Each row is a point on a landscape with many valleys, with its height.
From any point a ball takes the steepest step (drop divided by distance) to one of its 2 nearest points. It stops when none of these is lower. Distance is the straight distance between rows; heights are no part of it.
<827>: [168  90 124 120 142 130 146 153 133 116 162 114  97 139 180 140 180 176
 122 197]  height 373
<1271>: [136  94 171 143 136 125 155  89 137 117 114 135 134 113 100 153 158 144
 122 124]  height 451
<317>: [125 118 165 156  93 169 153 110 125 141 119  71 182 100 153 103  70 145
 105 124]  height 628
<437>: [226  89  65 160 170 114  92 129 130 100 131 138 119 127 150 119 153 118
 139 165]  height 793
<591>: [149  81  85 160 163 126  57  88 173 111 104 129 116 131 119 158 121 115
 109  84]  height 821
<420>: [150 126 116 104 121 107  61 167 158 111 129 137  92 168 133 113 108  92
 171 117]  height 559
<1253>: [147 101 101 181 152 161 105 118 155  89  97  96 122 125 172 115  62 116
 113 135]  height 830
<550>: [103 186 174 102  58 107 156 147 105 139 123 126 116 141  93 121 155 110
 149  94]  height 264
<578>: [ 83 132 140  60 121 118 112 161 139 154 144 158 116 124 113 166 165 156
 139 133]  height 350
<38>: [164 112  96 162  93 140  90 161 113 123 142 116 132 111 124 140 155 164
  62 185]  height 775
<713>: [123  95 111 140 178 133  93  75 167 140  91 149 135  93  95 175 114 125
 110  85]  height 806
<934>: [114 131 148 107  87  96 100 200 110 162 171 136  84 145 162 107 175 146
 144 141]  height 343
<40>: [144 189 157 136 136 133 157 120  99 112 120  95 119 158  98 116 124 105
  81 158]  height 844
<763>: [100 160 155  86 157 156 125 148 137 160 126  86 119 129 164 127  86 166
  71 150]  height 227
<1046>: [170 102 104 104 163 104 141 151 143 156 175 142  99 132 178 147 203 146
 152 191]  height 355
<216>: [107 139 192 102 109 125 178 100 121 142  96  92 134 153 142 124 115 164
 164  68]  height 656
<1108>: [125  61  88 174 112 101  99 137 141 133 162 170 136 105 120 128 157 128
 119 126]  height 479
<857>: [100 114 175 129 127  89 182 137 100 142 153 168 119 128 115  95 166 132
 166 108]  height 134
<365>: [ 60 112 111 166  74 134 127 125 100 151 135 111 160  96 115 120 120 178
  63  93]  height 722
<78>: [144 105 140 199  98 160 155  70 138 112 112  63 171 105 147 117  93 119
 104 100]  height 584
<370>: [186  96 164 153 122 112 165 114 135 103 157 111 107 119 159 139 190 109
 175 160]  height 804
<618>: [191 102  64 169 143 125  71 127 127 110 146 147 131 127 114 125 137 103
 110 150]  height 790
<126>: [108 159 185  99  88 100 126 133 106 158 100 145 118 120  65 143 148 149
 117  79]  height 339
<697>: [ 88  94 178 135 146 136 182 120  69 137 108 130 148 148 135  86 117 195
 154  82]  height 172
<745>: [185 166 140 108 153 139 115  97 135  97  92  73 115 112 154 190 162 111
 147 142]  height 523
<1227>: [132 110 158 123 171 136 124  76 163 156  90 118 133  89 116 160 102 143
  93  86]  height 782
<640>: [ 82 130 131  85 102 124  84 178 132 132 114 157 106 123 118 123 107 132
 184  92]  height 501
<59>: [107 105  47 171  85 137  65 142 146 110 128 135 144 118 117 116  88 107
 121 116]  height 251
<246>: [ 94  70 152 169 122 133 135  95 120 133 118  94 147 136 151 109 123 182
  78  84]  height 511
<1286>: [ 93 168 161 107  94 100 197 128 110 156 146 163 126 141 116 120 182 104
 171  90]  height 199
<190>: [100  49 118 180 158 132 133  84 152 108 116 127 131 128 155 132 129 160
 104  93]  height 550
<1217>: [122 161 135 157 113 140 162  94 125 147  96 139 171  89  82 119  65 105
 102 107]  height 599
<974>: [127 129 202 113 113 122 156  89 128 180  94  99 155 116 129 124  83 177
 123  44]  height 692
<749>: [ 81 193 127  90  79 150 149 142 143 130 110 126 131 128 126 135 102  93
 163 122]  height 464
<724>: [107 186 144 112 137 126 158 114 122 167  92 137 141 112 105 100  33 120
 120  77]  height 552
<430>: [180 157 142 119 128 125  76 115 144 106 107 110 107 140  94 157 133  74
 147 120]  height 825
<629>: [183 174 107  85 154 126  81 102 137 110 134 127 113 149 101 158 160  61
 168 129]  height 820
<252>: [136  76 168 176 104  99 136  97 134 116 124 142 119 121 103 123 166 114
 131  74]  height 490
<761>: [145 140  77  89 143 115 136 151 134 178 189 169 129 133 164 152 194 115
 154 194]  height 340
<1197>: [156 163 151 132 176 167 189  78 119 111 116  68 155 109 162 139 103 112
 126 153]  height 787
<393>: [101 123  72 162  74 118  55 138 133 128 134 128 137 121  83 129 114 108
 102  83]  height 321
<278>: [132  73 156 136 148 149 154 128 124 109 138 101 129 138 174 137 151 196
 108 181]  height 407
<1033>: [158  93 102 123 159  89  73 175 129 160 163 170  95 155 135  94 144 140
 118 163]  height 462
<359>: [131 116 114  90  98 108  96 190 156 142 159 139  91 156 172 124 159 140
 168 154]  height 319
<977>: [105 177 186  89 119 108 167 101 108 172  95 128 133 136  84 147 127 167
  99  96]  height 415
<797>: [123  84  78 176 144 141  78  97 177 110  99 107 122 116 147 143  82 116
 111  83]  height 832
<479>: [ 79 104 137 118 178 113 120 127 124 137  88 182 111 131 102 107  99 145
 138  61]  height 413
<650>: [105  66 177 145 139 144 154 112 112 130 123 101 155 136 157 119 138 202
  90 139]  height 457
<2>: [171 111  58 177 130 137  93 137 116 103 140 131 136 119 124 127 134 138
  69 171]  height 784
<441>: [158  93 118 167 129 151 137 143 137  70 125 103 116 142 182 113 101 136
 145 179]  height 816
<1094>: [ 88  66 121 141 118 113  93 142 135 137 133 177 131  98 104 139 148 155
 115  95]  height 446
<825>: [129 155 116 101 159 144 183 123 115 124 160 145 133 123 145 167 202 127
 128 187]  height 286
<621>: [ 86 181 148 104 100 128 168 130 111 146  90 141 138 121 111 112  65 123
 167  86]  height 514
<237>: [ 86 125 101 171 108 122 136  88 129 141 110 138 157  98  79 137 106 119
  95  74]  height 614
<366>: [110 103 121 183 142 129 162 151  99  88 147 163 141 133 134  64 100 107
 133 163]  height 652
<502>: [ 89 107 142 117 118 123  99 135 137 137  81 160 116 109 105 120  91 139
 163  55]  height 458
<98>: [162  96 149 153 147  87 151 128 146 128 161 128  91 152 167 110 173  93
 174 146]  height 807
<257>: [124 191 104  97  75 150 120 152 142 116 135 128 136 133 110 143 121  61
 175 148]  height 414
<1231>: [112 118 153 164 150 121 184 135  80 101 152 143 136 153 128  66 127 129
 113 156]  height 669
<926>: [133 138 103 152 171 130 126 119 121 108 120 170 145 118  80 118 101  84
 122 147]  height 616
<35>: [137 162  88 103 176 145 148 138 129 106 146 133 108 160 169 143 162 115
 119 179]  height 231
<978>: [102 103 151  98 125  97  94 159 133 163 144 181 122 104  87 143 162 153
 131 119]  height 398
<883>: [220 108  84 136 158 116 120 131 132  86 129 128 124 104 170 142 165 118
 183 177]  height 796
<1078>: [ 87 119 140 153  94 154 151 117 105 174 130 106 191  86 133 104  81 178
  69  99]  height 682
<1047>: [ 92 141 134  91 135 147 135 162 131 124 140 110 106 163 171 130 142 171
  98 165]  height 43
<997>: [ 74 117 157 123 145 141 162 131  91 135 107 135 139 132 139  90  88 175
 130 106]  height 265
<899>: [160 103 138 200  98 114 106 107 140  89 117 112 110 144 114 112 140  79
 118  88]  height 520
<296>: [158 124  70  64 102 139  82 174 182 138 142 128  92 164 179 147 152 136
 169 155]  height 294
<1270>: [137 115 178 129 134 132 153  69 156 179 109 102 165  87 129 137  85 159
  85  49]  height 738
<76>: [ 85 158 155  98  83 120 139 187  96 158 163 135  98 156 163 111 191 142
 137 116]  height 369
<551>: [121 192 154 109 148 104 172 100 120 125 103 133 107 176  89 122 129  92
 126  89]  height 732
<794>: [164 176 151 136 137 124 103 125 117 108 112  97 101 153  92 136 138  91
  90 143]  height 833
<756>: [ 93 165 171  78 111 142 184 106 136 175 113 110 156 101 121 158 105 159
 124 119]  height 497
<377>: [134 141 102 160  73 123  84 126 118 131 141 154 153 103  49 137 140  87
  98 118]  height 411
<721>: [136 215 139  98 137 168 187  92 130 143 117  74 149 125 148 148 109  95
 113 138]  height 765
<606>: [202  94 126 146 150 121 134 109 129  88 128 115 124  93 164 167 189 142
 164 170]  height 800
<212>: [182 168  87 117 164 145  58 140 109 118 116 122 127 129 101 146 125 118
  80 178]  height 436
<1037>: [175 169  92 119 114 138  83 174 116 107 141 124 123 133 112 127 117 107
 118 196]  height 402
<346>: [ 56  51  78 183 125 110 137 113 127 109 149 135 137 109 139 118 134 159
 110  81]  height 571
<3>: [142 126 189 113 127 123 165  90 140 117 116 105 115 134 114 166 168 128
 141 116]  height 482
<1128>: [160 129  73  55 153 110  83 156 134 176 186 176 117 132 131 144 170 132
 145 186]  height 324
<1089>: [102 174 162 120 159 104 184 120  82 126 110 142 117 170 101  89 123 131
 118  94]  height 720
<555>: [110  91  31 194  99 118 109 122 143  89 154 129 141 116 115 122 107 100
 131 113]  height 295
<1277>: [107 176 113  93 134 145 127 159 135 117 140 121 107 165 151 137 137 115
 113 163]  height 167
<1136>: [101 148 168  72 129 154 189 124 139 186 135  97 189  98 156 122  72 175
 125 113]  height 566
<983>: [111 124 106 115 146 138  96 160 127 131 125 154 130 117 114 142 109 153
  96 176]  height 397
<1188>: [100 143  99 117 186 119 146 151 131 107 144 175 118 151 116 103 103  85
 156 147]  height 600
<30>: [119 123 196 142  51 137 142 132 114 111 112  92 136 128 124 113 125 139
 148 109]  height 597
<324>: [124 131 170 110 121 165 191 120 135 160 131  76 191  99 163 103  55 147
 134 118]  height 617
<994>: [117 151 140 123 162 153 128 135 123 138 113 107 134 115 130 121  84 144
  69 161]  height 325
<737>: [ 69 117 140  93 183 127 141 140 124 135 112 153 112 139 140 116 107 170
 120 120]  height 348
<1052>: [ 82 137 111  99 167 111 131 156 129 121 132 174 101 158 138  91 117  91
 180  98]  height 585
<62>: [147 194 104 122 112 158 109 141 115 115 122 117 146 102  96 149  94  84
 129 179]  height 341
<33>: [147 143  98  51 130 135  54 173 154 140 140 124  95 160 129 163 140 155
 120 162]  height 253
<171>: [107 140 166 149  41 140 127 122 119 141  99 109 155  94  96 123 100 138
 111  89]  height 547
<74>: [122 153 102  97 145 110  93 155 153 118 141 150  91 186 142 108 125  62
 180 104]  height 572
<60>: [116 130 135 118 132 146 191 123 119 108 151 145 153  92 125 158 153 134
 153 184]  height 347
<1196>: [101 144 185 116  79 139 182 127 108 113 117  83 131 173 161 100 131 136
 176  85]  height 632
<1169>: [121 144  99  47 121 114  59 170 135 161 168 173 118 145 102 145 148 135
 133 156]  height 296
<319>: [207 114  81 114 137 139  39 144 137 123 111 117 112 134 126 153 146 159
  80 162]  height 463
<1244>: [114 156 143 152  48 128 110 138 113 134 108 144 156  98  60 129 115 108
 114 108]  height 486
<779>: [122  95 107 113 164 111  60 173 130 133 130 162  95 152 130 110 123 164
  98 137]  height 441
<793>: [126 211 152  97 153 132 185  77 137 143  99 107 123 161 116 147 131  98
 109 106]  height 744
<95>: [ 98  98 121 165  69 131 102 156 105 134 149 127 137 111 120 126 154 179
  58 136]  height 753
<701>: [ 65  81  88 181  93 108 138 105 129 114 133 138 144 101 103 119 124 132
 128  58]  height 586
<975>: [150 163 156 103 129 145 159  87 146 112 111  88 116 134 140 187 177 105
 149 127]  height 504
<759>: [173 147  94  96 125 116 105 123 148 128 164 155 129 124 122 148 153  64
 206 150]  height 815
<1090>: [126 102 162 145 134 145 194  96 109 118 136 128 168 103 109 146 147 154
 130 165]  height 403
<918>: [122 109 101  97 109 130  51 163 166 115 117 151 118 133 122 129  84 114
 175 126]  height 538
<614>: [172 116 120 141 180  76 126 113 148 140 162 145  94 157 148 112 155  57
 190 143]  height 810
<5>: [133 116 137 187 101 132 114  90 140 104  99  85 126 126 121 130 116 108
  88  86]  height 548
<165>: [170  62  96 145 131  88  83 152 142 167 166 170 122 114 141 112 152 136
 143 164]  height 474
<141>: [162 168  93 120 195 156 128 121 127  90 110  97 115 132 160 142 107 112
 123 184]  height 568
<731>: [168 163 115 107 157 160 108 120 146 109 101  77 109 116 165 162 105 119
 126 160]  height 549
<837>: [ 87 169 149 121 140 121 204 145  69 120 152 147 136 169 120  74 144 135
 123 141]  height 696
<243>: [145 129  95 192 139 149 143 121 112  79 127 145 151 115 114 106  96  86
 117 167]  height 633
<1181>: [154 115 138 156 144 169 169 112 118  83 124  81 149 128 174 123  99 132
 131 184]  height 805
<46>: [100  79 167 155 149 107 165 136  77 127 135 158 106 137 142  70 147 154
 168  76]  height 64
<341>: [195 116 115 133 127  87  93 112 145 154 166 145 118 127 123 126 148  53
 209 154]  height 813

Two balls start at each pair of points below. Name the first point that both come to, or write -.
<38> and <1033> | <1047>
<1197> and <324> | <46>
<237> and <1108> | <1169>
<1231> and <98> | -

For each start below, name the point where the ball stops.
<591> | <59>
<441> | <46>
<794> | <1047>
<1217> | <62>
<883> | <1047>
<975> | <1047>
<252> | <1047>
<74> | <46>
